Points, in no order, along strands that fork, close into loops and pass close to each other.
(in the rows, 128 means zero)
Points whose rows are less than 219 apart are linked; no others are. Some points are linked to none.
mefel: [207 110 112 163  99 170  97 149 116  77 119 132  82 152 120  98 144 115
 120 158 128 166 151 124  84 151 134 154 140 106 154 106  96 172 154 132
 138 151 168 155  46 161 145  88 117  89 118 155 127  72 105  87  82  71
 116 117 136 162 163  99 114 144 141 147 143 123 153 171]
givus: [181 118 109 132  73 170 126 125 149 123 118  99  68 131  71  95 117 138
 144 119 161 159 158 196  81 148 117 120 129 109 142 129 117 106 141 101
 141 168 138 117  51 117 126 115 106 101 107 104  84 127 108 139  90  96
 140 117  98 149 100 104 119  73  78  82 146  94 103 108]
tele: [159 118 125 145 113  95 165 127 105 110 161  60  37 161 162 146 100 158
 125 117 125 160 120 153  97 111 120 156 173 115 135 151  78 188 169 105
 105 135  84 186 139 170 125 103 131  67 110 157 134 113 128 110 145 117
 127 141 125 158 118 123 123 105 113 109 101 151 137 138]
Pela: [ 89 174 157  84 125 146 144 113 129 158  72  96 141 158  90 193 161 144
 149  98  79 112 143  91 135 142 157  91  36 145 190 146 160 133 120 130
  96 175 121  96 158 120  84 145 180 143 187 112 241 176 156 120 124  85
 123 177  91 136 119 128 158 144 138  87 109  78 146 118]
gazar: [146 164 124 108 109 141 107 161 113 101 170 146 160 132 138 166  99 120
 153 173 118 133 159 164  82 180  97 129 114 135 142 133 202 125 135 149
 152 167 133  51 115 105 193 127 134 138 133  63 111 135 143 105 101 130
 137  67 152 103 154 155 107 112  94 144 131  78 137 119]
tiko: [ 95 132 142 160 138  94  83 118 143 153 115 158 148 118  77 106 142 128
 115  90 176  94 147 129 146 118 129 113 103 156 111  95 170  89 106 136
 115 138 120  79 137 118  99 187 123 189  98 134 143 184 112 124 115 130
 111 145  92  91  92 146 135 138  92  63 117 108  91 106]
Kasi: [ 79 134 114  96  81 120 144 192  98 143  99 149 176  81 130 182 127 130
 148 134 138  53 163 147 139 151  89  61 106 139 133 139 169 101 185 131
  98  80 133  88 160  48 145 131 101 142 138  70 144 126 140 160 126 132
 122 138 107  84 133 134 117  65 101 118 114 108 165 165]
momem: [103 106 121 105 147 120 153 105 132 162 109 120 128 120 121 117 126 135
 122 112 122  97 103 134 151 121 157 144 132 108  92 143 105 118 125 132
 158 117 131 136 132 118  95 133 135 146 132 150 114 145 122 150 134 131
 148 133 170 123 126 116 101 130 135 142 151 148 105 100]
mudi: [115 127 104 120 123  83 135 129 101 118 195  97 105 120 186 162  81 161
 105 147 144 118 110 154 132 127 140 122 179 137  87 111 111 149 152 143
 134  49 101 128 175 154 133 162 101 138 123 173  91 172 129 145 157 190
 115 145 134 108 120 164 128 141  87 125 108 148  97 120]
Fiz: [154 164 154 146 116 182 101  93 149 101  98 107 124 190  96 120 157 109
  85 108 105 155 134  95 139  76 167 137 108 150 165  69 115 161  82  78
 120 175 131 174  87 168  94 120 190 118 108 175 148 153  85 121  89  84
  89 167 101 158 130 165 202 198 176 135 137  96 104  99]
varop: [110 132 112 124 178 170 144  49 112 132 123  67  58 150 119 163 142 131
 121 142 103 159 117  65 112 141 191 110 132 122 164 117 117 178  95 119
 108 161 159 201 112 186 106 115 135 165 169 198 178 158 147 128 119  72
 146 148 132 184 114 103 150 143 142 116 139 131 129  81]
Pive: [141 109 107 143  99 115 163 184 121 135 140 131 126 109 131 116 160 141
 183 150 132 122 121 176 120 140 112 125 124  87 160 160 115  98 164 109
 133 111 135  87 131  57 127 107  82  77 137  70  83  59 146 173 121 152
 160  73 160 153 138  82  63  84  80 147 140 150 149 160]
neper: [116 105 120 179  86  80 173  93 143  97 139 100  59 130 146 120  88  97
 128 129 108 139 130 148 164  82 120 147 210  93 126 157  83 196 135 127
  86 156  82 189 146 172 127  97 154  98 134 132 132 109 142 133 160 135
 100 161 134 136  79 125 114 105 157 116 125 175 148 134]
pev: [ 90 133 121 141  91 121 103 132  98 174 150 142 152  92 143 148 176 103
 161 162 134 117 145 124 173 159 159  72 133 137 193 133 198 132 137 102
  88 124 149  95 191  83 137 128  87 168 185  83 157 152 166 184 142 139
 100 114 120  92 112 108 104 132  95 136 126 163 165 119]
Dugel: [131 115 125 139 135 154 111 101 104 103 118 154 129 128 117  89 163 113
 109 175 121 136 142  90 166 161 179 140 134  97 128 146 133 150 101 138
 134 136 156 165  99 179 110 117 135 106 172 142 141 109 151 112 108 102
 109 106 161 153 140  68  82 158 120 158 174 179 124 157]
kekag: [124 135  96 109  85 161 171 141 124 149 115 104 110 105 133 178 160 118
 144 122 112 102 174 136 122 175 169  31  89 146 195 139 137 146 166 126
  71 110 141 158 138 135 113 130 106 148 156 109 193 182 138 165 102 117
 117 192  60 110 126 131 154  99 121  63 105 104 149 142]
Bitig: [118 112 139  77 119 156 143 134 136 164  44 140 167 104  87 128 147 127
 139 114 128  99 127 130 154 125 153 119  85 123 136 155 121  65 117  97
 144 135 148 134 114  70  88 129 143 135 134  90 131 110 113 162 112  96
 149 135 124 115 136  92 115 111 133 127 139 129 123 130]
bor: [120  78 159 166 189  79 125 149 140 139 126 134 126 128 125  68 169 146
 144  92 136 147 110  92 107  96  99 168 124 120  86 142  93 106 127 142
 131 113 110 129 145 147 115 125 115 120 118 149 144  67 113  73 136 114
 132 128 125 150 145  99  93 137 136 122 102 147 156 166]
nuba: [103 113  96 137 175  83 157 118  89 134 217  93 104 155 170 175  91 145
 148 130 121 141  81 150 114 138 134 129 173  95 117 102 137 133 162 149
 144 117  99  86 178 112 184 110  70 135 177 145 106 138 181 150 152 163
 174 100 224 136 130 142  61  96  81 127 119 145 142  78]
kirel: [129 191 144  87 150 119 107 150 105 109 171 154 200 164 172 172  64 132
 114 187  93 126 113 149 115 142  89 168 129 141 114 117 198 149 130 163
 157 141 115  51 158 113 197 147 165 129 125 108 109 133 164 114 130 175
 121  74 188 104 154 171 130 159 105 193 134 103 137 107]
vuluf: [160 160 157 139 109 159 116 117 148  87  72 133 134 188 101 131 144 103
  81 125  78 127 151 117 173  91 129 150 108 128 166 110 139 182  99 113
 125 184 102 151 100 142 103 102 208  96 128 128 173 139 118  98  96  82
  93 167 107 125 121 157 170 190 177 134 151 119 141 133]
Rafug: [168  81 127 173  77 115 116 123 144 137  71 134 122 124  82  62 181 104
 130 122 160 139 144 165 162 104 144 149 131  88 191 111 102 120 136  85
 121 156 140 124 103  82  76 105 135 118 121 115 114  77 110 166  94  96
  97 138  96 130  79  83  92 144 104 112 152 166 131 132]
Feg: [ 96 156 120 100 176 187 160  76 100 138 106  93 102 158 126 168 182 139
 137 155  95 133 135  83 137 184 196  88  91 122 169 139 135 169  90 121
 112 141 150 170 135 172 115 127 131 139 214 153 179 161 174 133 112  81
 152 134 153 165 135  93 121 138 121 112 139 132 134 110]
sunu: [147 141 150 139 114 147  97 148 129 101 135 177 165 131 116 100 170 119
 140 153 113 150 166 120  95 156  89 139 110 137 146 153 184 124 136 168
 130 154 131  79 117 110 154 117 147 139 139  67 171 102 149  74  95  97
 128  91 135  89 158 146  85 155 115 117 152 103 148 173]
Lumud: [120 126 119 105 150  87 136 151 114 124 173 119 132 108 161 142  73 175
 134 141 167 117  89 167 119 110  97 144 150 142  74 124  94 110 145 149
 152  70 127  95 150 138 147 162  94 121  93 150  45 134 117 130 163 204
 134 112 119 140 118 150 146  97  96 148 100 133  88 129]
kip: [ 53 132 120 152  83  99 117 180  96 167 125 147 163  69 136 154 156 103
 165 134 150  71 139 124 171 140 102  52 145 127 162 113 179 100 172 104
  73  81 135  87 195  39 155 138  74 150 157  75 145 115 157 195 150 150
 109 117 116  87 111 112 112  90  96 131 123 147 176 151]
gelem: [144 121 144 102 166 213  92  98 177 102  86 131 135 170  61 115 132 112
 107 111 105 161  93  50 120 112 131 142 107 152 124  80 127 103  76 104
 172 182 166 170  66 127 116  90 163 143 133 164 176 123  74 118 124  52
 138 113 163 180 169 110 171 155 220 136 153  72 126  95]
tiv: [140 158 173  87 163 141  84 155 122 124 177  86 128 160 145 118 108 189
 122 109 153 168 117 147  65 159  94 167 101 166 116 133 155  92 130 104
 148 120  94  84 122 171 149 157 139  94  88 134 115 155 124  63 111 135
 136  79 117 158 150 140 131 119  59 116  76  83 101 119]
fis: [207 130 108 175  72 100 119 153 153  38 144 185 126 162 133 111 108 119
  80 151 112 115 168 163 127 122  85 178 149 123 107 114 134 165 154 179
 133 132 116 117 106 111 144 104 148 111  81 120 117 116 118 105 102 143
 120 126 129  85 130 196 123 181 130 132 166 111 112 187]
nor: [108 124 132 182 161  57  83 117 110 123 204 149 118 129 121 105 143 133
 123 117 159 153 123 126 119 149 119 146 158 137 137  91 167 132 123 156
 114 128 103  83 179 165 151 162  65 156 121 161 126 168 148  99 126 157
 117  87 158 101  83 138  86 150  42  86 127 128 108 111]
rula: [110 100 126 135 126  74 177 117 132 155 118 103 122 100 138  89 131 125
 147 110 141 124 107 173 166  91 122 151 149  80 101 151  65 110 115 114
 135 106 136 131 142 113  85 131 125  89 113 135  57  82 127 188 150 164
 131 124 157 152  92  95  99  95 114 161 136 168 106 131]
gefu: [129 153 141  78 113 154 144 151 139 142 109 105 131 117 141 166  80 147
 148  93 137 123 123 156  75 124  91 116 114 160  97 162 143  97 135  99
 148 137 117 110  96 120 164 138 158  94  92  96 106 136 108 108 137 142
 139 119  82 136 142 131 183  58 153 127  74 106 120 103]
mebeb: [148 127 141 157  97 100 117 117 177  81 121 168 134 140  95  93  88 116
 107 111 135 130 145 174 138  82  60 177 147 109  80 131 139 125 107 154
 155 163 108  95  99 106 134 128 168 108  73  90  89 118 117 115 128 147
 117  97 136 112  91 171 138 125 140 122 155 110  87 138]
bur: [135 181 166  98 124 157 111 177 128 106 119 162 208 142 155 170 163 147
  99 127  94 106 141  93 144 119  93 123  69 170 113 120 151 147 136 145
 118 105 115 109 136 124 145 142 176  88 122 106 162 139 125  84 142 138
 113 153 105 111 211 167 184 175 184 164 116  97 139 181]
Gusur: [180 133 130 145  91 152 133 151 114 105 127  82  59 155 158 134 148 139
 122 151 119 156 158 139  93 148 141 130 134 118 174 144 106 187 153 103
  99 134 123 174  93 174 133 112 128  62 124 140 150 116 124  99 103 105
 120 138  97 152 146 112 130 128 117 126 112 146 156 166]
Kuzo: [149 133 146  83 171 192  97  96 165 130 128 131 140 173 124 140 129 144
 124 114  92 153  85  79 103 116 120 157  98 150 112 102 130 114  83 101
 178 186 145 146 110  95 122  86 164 133 121 152 137 136 117 101 136 105
 154  97 182 164 183 136 166 160 201 163 129  84 122  79]
zuza: [140 107 119 102 140 181 133 148 129 126 124 130 111 119 124 159 120 128
 175 131 129 142 125  96  62 191 127 104 101 153 120 150 141 104 147 145
 138 149 164 123  79 118 154  96  80 131 148 117 145 125 122  96 117  81
 182 112 127 125 172 112 108  74 150 120 118  88 158 134]
Leza: [118 139 150  49 192 199 128 119 142 168  93 113 152 151 134 120 124 153
 118 103 121 134  72  97 116 114 134 134  89 146  92 125 107  63  83  60
 175 146 127 173 119 116  98 104 178 107 115 158 123 119 104 117 136 120
 160 121 148 188 187  99 183 130 192 186 114 113 123  87]
Gep: [149 103 113 136  99 169 130 112 158 128 103 104  69 103  84 121 104 100
 157 131 161 152 145 134  90 169 117  86 142 131 138 157 144 108 128 128
 123 156 146 137  60 123 146 115 109 133 141  99 137 139 111 125 117  76
 150 120  84 127 104  96 130  49 124  70 135  96 126 106]
kog: [149 146 124 150 107 133  99 102 113 116 162 132 111 148 145  81 154 122
 114 182 144 164 145 154 150 160 160 153 160 115 159 161 166 158 103 115
 132 145 132 135 142 169 126 126 112  91 147 122 103 123 160 143 115 139
 106  82 157 139 102  96  89 161  63 155 149 193 112 133]
fom: [173  95 111 145  99  96 150 139 138 120 124 141 131 123 105  74 145 128
 134 150 140 124 120 183 153  96 126 172 135  68 148 130  71 120 135 118
 155 132 155 108 122  69  76 104 114  83 118 110  67  67 118 177 106 132
 142  98 169 151 102  88  69 126  87 158 161 165 120 153]
Nenel: [109 103 126 201 124  99 114  73 139  95 116 129  77 128 107  83 105  90
 102 128 131 150 129 103 161  89 137 169 194 128  99 134 108 175 101 146
 109 176 102 189 110 209 112 124 161 133 116 165 126 116 113  91 148  96
  93 155 103 138  88 127 135 138 170 105 144 156 130 123]
Dotik: [127 104 131 150 147 182 105 127 157  89  62 163 147 148  42  95 148  88
  94 117 103 140 134  40 163 114 153 125  90 156 132  75 109 120 101 131
 125 149 160 172  50 167 104 114 155 156 133 165 196 124  63  94  97  41
 109 167 140 154 159 106 160 172 215 118 165  97 141 136]
runad: [130  85 119 126  96 120 159 122 147 176  59 125 149  71  80  98 174 100
 140 110 154  96 132 145 158 109 155 102 122 115 173 138  97  78 132  89
 128 118 150 133 122  57  64 125 124 161 117 104 124  99 104 210 108 109
 116 160  88 115  83  87 104  93 121  99 142 151 133 120]
taner: [ 55 128 127 142 169  65 152 116 118 197 108 101 136  56 132 127 100  98
 147  80 160 113 112 113 159  66 137 105 149 140 109 130 100  87 109 119
 100  86 115 137 168 125 115 184 126 195 133 136 104 123 124 166 178 167
 110 182 103  95  78 109 147  93 155 103  97 143 144  80]
bozuz: [ 97 145 130  64 165 125 131 150 101 140 161  94 128 127 148 145  82 166
 142 114 148 128 108 166  84 156  99 137 122 147  82 143 130  92 132 107
 146 109 109  79 133 143 171 166 137 109 115 137  81 152 131  95 135 163
 143  86 130 143 138 137 126  76  77 137  81 109 111 104]
lepep: [ 84  95 118 111 129 106 169 179 133 128  77 170 177  76 131 159 106 112
 156 101 132  50 129 117 133 133  82  97  97 143  83 134 118  86 172 161
 131  76 127 128 134  54 130 115  86 153 123  85 133  95 121 149 147 132
 174 158 136  88 141 144 109  59 151 123 130 113 148 172]
deva: [145 120 114 167  58 121 148 128 137 131 126 113  81 111 122 120 169 112
 126 127 140 107 170 153 145 145 164  73 136 118 181 133 125 160 165  95
  69 113 102 175 138 142 105 137 119 132 127 111 178 158 133 173  99 121
 103 177  65 105  87 127 121 116  97  74 116 159 143 154]
palo: [103 148 121  59 143 159 175 130  79 190 123 104 170  75 220 163 111 127
 118 156 124 120  99 123 150 140 182  87 138 140 126 160 100 116 133 114
 132  51 145 168 160 141 122 139 134 129 156 145  78 114 157 173 171 188
 137 164 110 134 164 111 177 118 166 204 121 161 139 126]
Zis: [146 152 143  95 116 187 108 112 132 135 104 135 166 101 131  97 131 118
  97 151 157 124 148 132 146 125 163 109  99 155 109 135 119 111  89 101
 137  96 159 163  86 161 118 156 170 113  85 120  75 144  91 143 121 141
 106 140  58 154 137 137 215 150 156 171 127 145  68 133]
Vuga: [ 87 120 105 148 119  84 138 106 141 161 132 126 114  72 119 130 112 107
 141  86 179  87 152 138 129 112 139  76 136 146 106 113 138 103 126 130
 103  82 119 116 146 121 113 174 102 201 102 133 115 177 108 183 136 153
 117 165  78  94  79 147 149  92 105  68 117 129 103 102]
zuri: [176 131 147 101 166 146  86 202 117 116 170 134 165 146 137  99 154 190
 131 139 142 150 128 134  66 186 106 146  81 159 120 124 136  84 164 130
 163  95 130  51 122 136 149 151 109 128 101 125 124 132 121  72  82 147
 164  69 123 134 193 144  93 134  56 134  96  96 126 172]
mer: [107 139 123  86 100 132 183 124 120 171 119  77 110  94 175 161  82 115
 174 101 128 120 136 167  94 122 133  87 159 129 137 182 114 118 142  98
 109 122 124 149 128 121 147 122 134 123 120 106 114 118 135 163 153 155
 123 143  72 125 111 117 168  65 152 122  77 133 140  94]
kigi: [174 113 107 108 113 144 159 169 117 125 139 107 107 130 149 144 137 148
 169 150 113 140 122 145  79 158 136 141 125 102 138 155 122 115 160 117
 147 130 143 119 107  98 141  90  95  98 141 105 121  89 136 131 110 113
 175  80 164 146 174  85  84  87 111 150 130 138 156 140]
pogub: [114 144 158  88 129 172 166 103 136 169  37  63 121 120 109 170 162 118
 158 120  82 138 138 106 125 143 180  91  97 125 222 166 141 121 111  79
  93 149 137 151 133 130  90 117 187 143 175 113 221 118 146 173 122  85
 129 149  50 156  98  88 158 119 140 103 111 108 161 103]
Zup: [130 139 132  89 150 170 159 100  92 163 119  92 136 110 200 149 146 116
 110 156 111 142 102 101 145 117 193 111 138 121 145 137  81 166 111 107
 135 109 145 199 139 153 101 110 140 107 140 180 104 115 133 153 152 123
 123 152 124 156 176 105 168 156 176 198 136 162 133 116]
Sitiv: [ 57 145 121 125 184  69 132 131  99 176 127 120 161  82 149 149  52 120
 120  77 154 115  90 130 179  42 114 124 153 137  59  98  93  96 106 141
 119  88  99 132 184 127 148 187 142 184 114 142  73 138 124 139 205 184
  98 193 126  80  98 160 181 124 181 110 116 126 134  89]
peki: [135 129 134 127 119 122 148  95 155  96 110 132  96 172  72  80 103 140
  97 112 108 146 139 189 138 108  85 189 148 106  92 149 135 126  94 135
 161 172 102 116 105 130 113 130 169  97 101 105 111 137 128 120 101 128
 127 109 172 129  68 150  93 127  85 110 176 132  86 125]
bap: [104 152 150 107 144 114 140 147 107 126 123 136 153 153 168 181 140 143
 105 131  77 114 131  97 151 125 119 141 114 136 106 146 139 173 138 163
 116 116 106 138 162 142 143 128 151 112 150 136 180 144 151  87 157 123
 124 157 131  97 181 151 146 163 177 150 122 127 155 151]
dunuz: [119 167 123 109  96 153 159 117 129 126  92 123 138 161 105 192 163 122
 127 123  89  99 175  96 143 145 154  61  59 149 182 134 137 189 126 151
  80 148 133 136 124 137 102 144 143 139 172 115 202 181 135 117 113  94
 116 202  85 115 152 158 167 148 148  78 124  89 127 142]
Vazut: [121 103 132 150 175 128 114  98 125 141 137  82  57 156 127 149 137 144
 148 115 120 164 106  65  96 137 141 152 138 118 136 133 126 159 114 134
 113 178 128 165 131 172 128 101 117 138 153 172 183 127 146  72 146  75
 148 130 131 161 131 101 116 136 145  95 102 123 162  94]
zaz: [188  92 117 160 128 175 105 151 145  88 126 148  92 153  83  61 139 140
 114 111 129 171 139 107  65 134 115 145 119 133 103  90  73 106 159 149
 158 137 175 133  38 152 137 102 109 133  95 155 134  89  81  75  76  68
 148 125 130 167 165 114 110 139 149 116 147 101 135 165]
Kevor: [105 106  97 182  93  59 157  93 157 113 193 110  71  95 120 136 100  96
 173 119 158 128 129 167 119  95  99 100 186 104 140 110 124 151 125 117
 110 129 112  98 141  96 136 119  72 135 114 123  61 128 125 209 140 178
 102 119 138 125  51 148 121  81  80  87 132 136 112  85]
lan: [128 117  75 187  69  93 163 133 157  98 230 122  74  78 152 148  79 118
 178 149 166 116 118 164 113 141 108  65 182  92 126 126 100 140 153 128
 122  71 126 127 147 113 161 115  48  97 142  92  62 115 131 181 166 185
 138 121 154 153  97 131 115  63  98 104 114 139 133 132]
zisib: [135 115 120 137 106 112 147 111 148  95 150  95  58 155  87 100 101 162
 143 108 151 164 140 204  88 118  88 154 138 106  97 140 104 125 125 133
 136 137 109 115  85 150 113 134 102  82  90 128  64 137 112 137 111 135
 139 105 134 164  83 132 105  77  60  91 149 105  82 135]
gelin: [126 184 154 111 123 187  95  79 132 124 122 120 127 147 129 154 124 117
 133 144 128 147 146 106 115 137 137 118 119 156 153 145 188 170  65 116
 138 175 137 124 105 162 153 146 177 125 142 114 131 163 137  99 121 117
 110 113 110 127 137 154 186 152 152 138 123 104  90  95]
zutes: [150  89 120 151 166 161 100 147 170  94  90 187 137 117  63  55 135 114
 109 102 133 129 118  69 121 124 110 123 105 151  87  91  85  78 139 152
 154 115 172 157  47 143 119 113 120 171  90 147 165  96  64  85 103  61
 154 138 130 146 166 114 124 137 197 108 154 118 136 178]
sur: [138 124 107 110 158 185 141 101 102 126 119 150 139 143 118 152 191 135
 112 169  99 116 129  86 151 165 200 119  92 115 150 118 131 171 110 154
 149 140 168 150 119 124 113 104 106 131 194 141 159 138 166 134  99  90
 151 126 199 144 180  92  73 164 130 147 175 152 139 143]
fek: [170 164 142  91 142 148  91 141 135 109 153 164 178 145 150 136 107 154
  90 169 120 111 106 135 136 130 127 170 120 135 111 115 152 130 123 141
 159 114 134  97 132 112 134 133 153 118  94 138  77 137 128 121 139 181
 136  78 161 122 160 171 156 181 140 198 146 108  91 127]
Tezar: [135  77 120 151 140 133 123 143 177 121  91 196 136  87  75  85 103 113
 130 105 174  93 109  91 120 121 100 114 111 152  75 105  88  77 135 162
 147  98 157 154  65 111 103 132  74 170  82 130 125 110  66 126 127  98
 180 149 112 130 140 121 141  85 165 106 149 125 117 172]
fepo: [130 134 124 125 113 172  97 122 122 111  90 166 156 113  92  75 153 112
  99 174 151 119 171 117 169 151 164 128 106 127 124 144 132 124  89 132
 137 126 159 166  68 162 108 148 154 113 121 119 111 113 109 126  97 101
 105 126  94 140 133 109 140 162 135 146 170 158  86 166]
begi: [120 135 119 126  92 127 178  96 125 158 141  79  91 115 139 117 153 109
 117 128  92 126 151 150 153 139 190 101 155 103 177 159 123 153 136  84
  89 123 116 176 160 150  93 129 141 135 155 119 165 153 163 202 110 141
 108 147 115 133  73 119 114 135  99 114 127 172 140 121]
Bago: [143 119 142 132 125 136 109 147 145  98 103 196 175 162  76  93 192 134
  95 130  90 133 159 114 126 126 103 154  84 141 148 122 151 111 140 168
 134 156 138  93 123  99 105 111 151 155 136  90 198 119 134  90  78  90
 132 147 139  78 145 156  67 194 132  85 159 105 150 181]
Nuki: [ 87 149 124 123 122  79 126 153  83 122 159 135 146 146 178 178 115 147
 102 143 109 110 141 130 160 138 125 120 137 139 113 115 151 177 155 165
 105  82 104 112 183 157 159 168 121 141 152 152 161 177 151 107 156 156
 100 146 121  85 138 162 134 167 110 132 103 139 132 144]
Motev: [ 70 131 130 134 185  59 125 121  68 176 156 102 145 161 168 146 107 124
 139 116 121 148  77 141 158  98 118 165 167  96 131 108 147 119 126 128
 124 124 105  83 207  98 169 148 116 143 175 148 110 118 184 147 165 182
 121 114 207 109  99 117  89 139  88 161 113 165 153  60]
Nep: [166 160 161 112 112 180 105 151 142 120  81 156 187 126 151 149 145 116
  92 135 135 119 137  99 147 107 125 109  92 156 120 116 127 136 105 104
 116 114 143 163  90 141 127 128 181  75  89 115 121 121  94 114 139 121
 113 166  63 127 183 148 233 150 216 165 111 116 112 143]
bise: [125 127 139 166 141  44 110 130 120 141 152 142 170 126 160 131 133 102
 138 140 120 119 121 140 164  98 113 170 164  94 155  98 154 132 129 140
 127 144 114  71 198  75 141 128 115 132 121 132 102 116 151 156 155 174
 107  98 175  88  81 141 105 160  84 171 135 150 138  92]
Vokev: [175 114  89 179  85 120 107 142 138  69 176 184 115 109 160 141 102 113
 115 188 133  98 148 117 126 160 130 134 172  99 117 122 143 178 151 186
 123 108 153 130 132 123 150 104  88 128 131 118 111 121 138 128 137 145
 132 113 150 103 144 159 109 152 133 148 159 125 121 168]
suk: [ 71 144 142  85 130 110 175 130  82 175 117  61 109 111 170 155  79 138
 160 101 114 144 114 164 127 100  95 134 170 109 136 196 117 117 129 102
 107 132  96 133 157 148 175 144 168  98 141  93 119  86 157 121 180 157
 115 135 110 126  87 110 149  82 146 127  77 146 154  83]
Bizi: [171 140 160 142 118 137 101 122 153 110  75 154 169 193  97 125 172 113
  99 121  68 155 146 122 150  99 120 180  90 128 190 115 171 164 107 129
 150 206 115 105 139  91  93  88 182 118 145 119 195 126 144  99  91  85
  96 138 130  94 128 144 111 205 145 129 145 109 166 124]
Nepa: [142 128 135 162 113  86  98 133 118 128 156 133 115 145 105  75 173 141
 120 132 150 150 155 169 135 165 138 150 127 120 179 131 160 124 127 106
 104 130 112 102 162 142 116 148  93 102 135 115 137 148 149 127  97 144
 105  93 138 110  66 114  59 148  23  95 135 165 116 138]
mili: [ 90 147 141 131 188  83 107 110 130 138 141 162 164 125 135 115  79 145
  74 103 121 123  87 126 192  77  90 171 147 131  35 106 114  98 100 169
 139 104  82 117 172 146 152 169 155 155 105 147  85 141 132  99 188 186
 110 142 161  94 123 171 153 162 170 147 139 126 102 114]
mipi: [140 130 114 186  85  72 113 107 147 109 179 149 124 129 122 145  95  86
 167 154 151 143 136 172 115 121  88 144 190  96 167 115 187 151 125 141
 127 185 116  67 148  88 164 108  94 143 121 104  86 118 129 162 136 163
 105  76 156  99  74 151 114 117  78 137 140 128 122  84]
Kime: [113 104 164 162 163  73 121 128 133 132 135 108 102 145 119 126 137 146
 153  83 129 146 123 104  98 101  87 161 135 124 121 145 139 133 133 141
 109 147  80 116 149 149 142 129 137 130 131 135 169 111 136  62 144 114
 121 119 121 125  98 129 111 130 132  91 100 120 159 125]
fif: [148 106 148 110 212 141 107 163 126 116 161 148 149 158 150  69 181 178
 117 121 117 147 116  94  90 152 122 159  85 148  86 128  98  92 150 149
 158  87 129 109 143 152 130 130 113 143 106 160 161  92 130  70 111 126
 168  96 148 155 200 129  82 171 104 145 112 130 123 179]
miza: [137 115 134 195 125  87  63 116 131 104 133 163 133 103 151  93 134 112
 100 138 164 144 130  91 149 114 146 157 173 151 105 118 129 160 103 165
  99 136 116 159 149 192 132 139 123 134 103 162 104 112 116  77 158 141
  82 132  74 120 137 127 147 171 176 137 116 148 118 148]
Rised: [ 80 130  88  60 164 126 153 126  67 186 136 113 159 112 201 166  84 132
 136 139 128  91  72 141 153 147 170  92 125 123 104 127 113  91 158 122
 152  45 139 133 181 110 149 140 115 152 185 153  80 139 175 186 161 210
 150 138 172 117 140 127 104 107 129 188 129 157 131  95]
bere: [ 77 143 151 140 165  97  83 106 146 145 167 148 134 132  80 120 116 132
 143  79 152 125 120 134 105 124  92 136 132 152 115  69 175  99 100 151
 136 171 110  44 152 119 142 168 105 196 100 141 135 187 125 107 116 135
 112  95 145 105  86 160 113 133  60  72 128  72 108  78]
Malo: [127 132 130 120 127 110 140  94  94 159 165  70 106 130 200 143 154 123
 120 144 124 156 114 124 134 114 187 130 155 122 166 138 112 180 125  93
 106 114 118 170 176 156 110 129 129 132 148 173 127 135 152 154 152 152
 103 130 125 134 127 120 145 170 128 167 106 175 139 105]
kur: [141 104 120 114 154 119 144 163 160 117 129 176 159 114 135 137  98 145
 141  97 130  77  94 116 107 127  89 126 102 148  49 117  86  93 160 158
 150  99 133 137 116  92 138 124 100 150  89 135 114 137  87 110 148 143
 183 146 138 119 165 164 148  98 184 137 117 111 116 163]
semik: [137 128 144  88 159 165 124 159 163 149  96 146 178 135 108 112 116 157
 105  78 110 103  93 111 132  99  93 135  84 173  63 107  92  50 125  98
 170 109 122 162 109 117 106 128 150 123  81 142 139 156  70 122 133 135
 181 149 126 160 172 134 195 115 197 148  92 115 107 146]
Fidul: [156 108  69 157  71 133 130 121 144  95 189 158  99  79 162 149  67 114
 150 184 163 103 118 120 105 162 146  96 174  97 100 129 111 142 154 167
 138  88 160 150 121 127 156  96  56 128 140 126  77 130 130 149 155 146
 157 117 143 137 145 134 120  86 140 149 144 137 115 142]

A piece is two or more points that can be reached from each other along the links. Count, over all rows, the pieces, the separate loops (a circle has one, a figure eight two, a Y none), the forks (points with three links) and the tips (points with one).
pieces => 5
loops => 3
forks => 5
tips => 9

A tip is a point with one link. Name the tips that can be reached along the links from each point below, in the order of the rows.
Dotik => pev, miza
Bizi => Fiz, fek
givus => nuba
fepo => suk, mili
Malo => pogub, Rised

Name the points in between on the shortest way along the links from the first point to the second, in order.
momem / peki => rula > fom > Pive > kigi > zuza > Gep > givus > zisib
Sitiv / bozuz => taner > Vuga > tiko > bere > nor > Nepa > kog > Dugel > fepo > Zis > Nep > bur > bap > Nuki > mudi > Lumud
Kevor / kigi => lan > Fidul > Vokev > fis > mebeb > peki > zisib > givus > Gep > zuza
tiv / sur => zuri > fif > bor > Kime > Vazut > varop > Feg
nuba / Vokev => Motev > bise > mipi > Kevor > lan > Fidul
kip / Nenel => Kasi > lepep > kur > Tezar > zutes > zaz > mefel > Gusur > tele > neper
